The views of a scene show one set of named points, each view turned or mirrored, shifted and resized as a whole, with a little noise and some points left out.
In the rows, 100 means zero.

Scene 1
View 1
ziber: [92,77,117,114,121,87,104,117,73,112,160,106,97,154,96,110,118,94,106,93,107]
melol: [121,86,74,89,111,112,89,102,103,85,106,88,103,110,99,103,102,106,101,95,103]
nal: [90,87,98,113,109,90,94,88,96,90,116,94,125,117,99,111,79,100,88,120,107]
gasug: [115,89,89,102,108,105,92,91,99,93,109,88,115,112,95,110,89,101,96,106,98]
kese: [115,89,102,111,108,101,96,91,93,103,118,90,115,123,91,114,89,94,97,107,95]
nabam: [105,86,80,97,110,101,89,96,103,83,106,91,115,107,101,105,90,105,94,107,108]
Rak: [99,85,119,121,112,89,102,97,81,112,141,99,113,141,91,116,95,90,98,108,99]
nede: [118,84,57,78,111,114,84,104,111,71,94,88,105,96,106,97,101,113,98,94,110]
vore: [90,79,87,98,118,94,94,111,92,86,129,101,105,125,106,102,105,106,98,99,116]
niri: [82,85,121,128,110,80,101,89,84,106,136,100,125,136,95,117,79,92,89,122,105]
mas: [97,84,110,115,112,91,99,99,85,104,136,98,112,134,95,112,95,94,97,108,103]
faf: [100,83,102,108,115,95,97,103,88,101,131,97,108,131,97,110,100,98,99,103,104]
mor: [110,88,101,111,109,99,96,91,93,100,118,91,116,122,93,113,89,96,96,109,98]
Bamib: [103,85,106,112,111,95,98,99,88,104,130,96,111,131,94,112,96,95,98,105,101]
View 2
mor: [89,101,100,102,116,115,96,109,99,111,101,99,78,103,95,121,84,92,110,107,106]
nabam: [93,112,85,104,111,100,96,111,90,107,78,85,92,106,98,125,95,99,118,112,129]
Bamib: [88,100,107,95,104,115,97,102,103,107,107,101,81,104,95,116,92,98,104,95,106]
nede: [107,126,59,111,117,96,98,114,79,98,49,77,112,104,110,148,105,98,125,126,142]
faf: [90,102,106,94,100,112,98,101,104,105,104,99,85,106,96,114,97,100,103,92,111]
gasug: [95,108,88,106,120,113,96,113,93,109,88,95,85,104,98,131,87,90,115,117,113]
melol: [103,116,77,105,114,111,96,108,90,98,72,93,102,100,106,143,103,94,113,113,120]
mas: [84,98,112,94,100,113,98,101,106,110,111,100,77,106,93,109,91,100,102,91,107]
ziber: [88,96,124,80,76,117,102,85,116,96,121,107,91,103,96,102,111,111,84,64,103]
nal: [82,102,102,104,114,100,97,114,95,121,98,85,70,111,89,106,76,98,120,111,122]
kese: [91,101,99,103,117,119,95,108,100,110,101,104,78,102,96,126,84,90,109,108,103]
vore: [91,110,97,93,90,97,101,99,99,102,88,85,97,108,98,113,106,110,108,91,130]
Rak: [83,93,120,92,100,118,98,99,110,110,122,106,73,104,91,106,88,100,98,86,98]
View 3
mor: [86,107,90,89,120,93,96,98,106,114,108,99,84,101,95,105,95,113,107,95,95]
nal: [87,99,88,103,115,102,100,96,100,122,104,88,69,113,92,101,93,105,114,101,95]
Bamib: [89,102,93,88,115,99,97,104,98,123,107,103,82,98,93,109,99,119,117,103,100]
gasug: [87,111,91,91,122,90,96,96,108,116,101,96,80,105,99,104,99,103,101,91,93]
nede: [94,126,95,91,131,82,92,96,114,132,81,92,76,105,113,103,116,75,86,84,92]
niri: [86,89,89,100,107,111,102,101,92,121,114,94,72,110,82,106,87,127,129,111,101]
nabam: [91,112,93,94,122,93,96,98,105,129,92,93,74,106,102,104,106,94,102,95,96]
mas: [90,99,93,89,112,103,99,105,96,125,108,101,80,99,90,111,98,122,121,107,101]
ziber: [97,98,101,77,110,107,95,117,84,139,105,113,87,85,88,122,111,134,132,118,112]
kese: [84,103,90,90,117,95,98,99,105,111,112,100,84,102,93,105,92,119,111,97,95]
faf: [91,104,95,87,115,99,96,105,97,128,103,102,81,97,93,111,103,117,117,105,101]
vore: [98,108,97,90,118,99,95,106,94,142,91,97,73,99,98,110,113,102,114,105,102]
View 4
mas: [84,81,115,81,98,99,87,107,95,109,89,80,99,83,124,117,111,84,98,96,93]
kese: [82,94,105,77,100,102,93,118,107,102,78,85,98,90,117,110,102,87,99,81,88]
faf: [88,83,110,79,98,95,90,106,91,114,81,77,98,85,122,109,110,82,99,95,87]
vore: [91,83,105,79,87,83,93,102,78,133,76,78,96,87,115,103,102,76,97,102,76]
Rak: [83,78,120,84,103,103,83,107,97,101,92,78,100,81,130,123,117,88,99,94,97]
Bamib: [85,84,111,79,99,98,90,109,96,109,83,80,99,85,123,113,109,85,98,92,89]
melol: [93,102,85,71,96,86,104,113,94,123,58,82,94,96,107,87,92,81,99,79,70]
gasug: [83,100,97,74,93,95,99,121,107,112,70,88,95,94,107,103,93,83,98,80,80]
ziber: [96,66,121,87,108,96,81,88,70,111,90,66,103,76,144,114,131,87,101,107,94]
nal: [73,90,114,78,79,94,90,121,107,119,89,92,95,89,104,121,92,77,94,95,86]
nede: [92,109,75,67,85,78,111,117,93,138,50,87,90,100,93,78,80,76,97,80,59]
niri: [72,77,129,85,87,102,80,114,104,107,104,87,99,81,119,135,108,82,95,102,101]
mor: [81,92,107,77,96,99,93,118,107,107,80,86,98,90,114,112,102,85,98,84,87]
View 5
nede: [79,97,91,105,114,106,71,101,63,107,76,108,93,111,133,78,84,87,73,124,103]
nal: [84,77,92,83,98,105,103,87,99,98,95,95,100,92,116,108,93,105,104,96,111]
niri: [86,78,98,68,92,99,117,77,113,98,106,104,112,86,105,121,100,116,124,84,107]
nabam: [81,91,93,91,106,103,86,93,82,104,86,107,101,101,121,94,89,98,92,109,104]
vore: [76,101,87,82,101,97,83,89,88,104,85,129,117,98,116,105,100,102,102,108,101]
melol: [84,100,103,96,112,100,83,93,70,112,88,112,101,110,123,83,86,96,87,115,94]
faf: [84,97,101,77,102,94,100,81,92,109,98,121,115,98,109,103,97,108,112,98,93]
mor: [89,87,107,83,104,99,106,83,90,108,102,103,102,100,113,97,88,107,107,96,96]
ziber: [81,113,104,62,95,85,102,73,100,112,101,149,137,95,99,113,108,116,131,94,84]
Rak: [88,92,108,69,97,92,114,74,103,109,107,118,118,94,102,110,97,116,125,88,92]
gasug: [90,85,109,90,108,101,102,87,84,109,99,97,96,104,119,89,85,103,98,101,97]
View 6
nede: [55,121,87,95,105,112,81,107,58,85,113,130,122,103,108,76,83,78,81,103,110]
nabam: [75,108,73,90,103,107,89,103,81,85,108,115,116,98,107,90,98,81,90,103,93]
kese: [102,101,81,83,92,99,100,96,83,95,97,108,101,97,115,94,109,80,99,97,73]
Bamib: [105,93,78,83,98,94,100,100,98,86,99,104,108,97,104,94,115,77,106,94,73]
ziber: [120,71,85,78,111,80,100,107,119,73,102,102,121,99,81,85,129,64,127,84,69]
nal: [88,103,54,89,98,109,96,99,98,89,103,100,106,94,113,106,110,90,91,106,79]
mor: [99,101,77,84,94,101,98,97,87,93,99,107,103,96,113,96,109,82,97,98,75]
faf: [102,91,74,84,102,95,97,101,101,84,101,103,111,97,101,95,116,77,106,95,75]
melol: [75,110,93,89,101,104,88,103,67,88,106,123,117,101,108,79,93,74,92,97,95]
niri: [110,89,50,84,97,99,104,97,118,88,97,89,101,92,109,112,126,87,104,101,62]
gasug: [87,109,81,86,94,105,95,97,75,93,101,113,106,97,116,92,101,81,90,100,83]
Rak: [118,85,75,80,98,90,104,99,108,87,95,98,105,96,103,99,123,78,112,92,64]
mas: [106,90,73,82,100,94,100,101,104,86,99,101,108,97,101,96,119,77,107,94,71]
vore: [83,94,74,88,113,100,89,109,99,75,111,110,124,100,91,87,109,73,102,97,91]

In a view up to two points have been moved. Name them for each view, in the order of its rows, or write none.
view 1 => nabam
view 2 => nede
view 3 => mor, kese
view 4 => none
view 5 => gasug
view 6 => faf
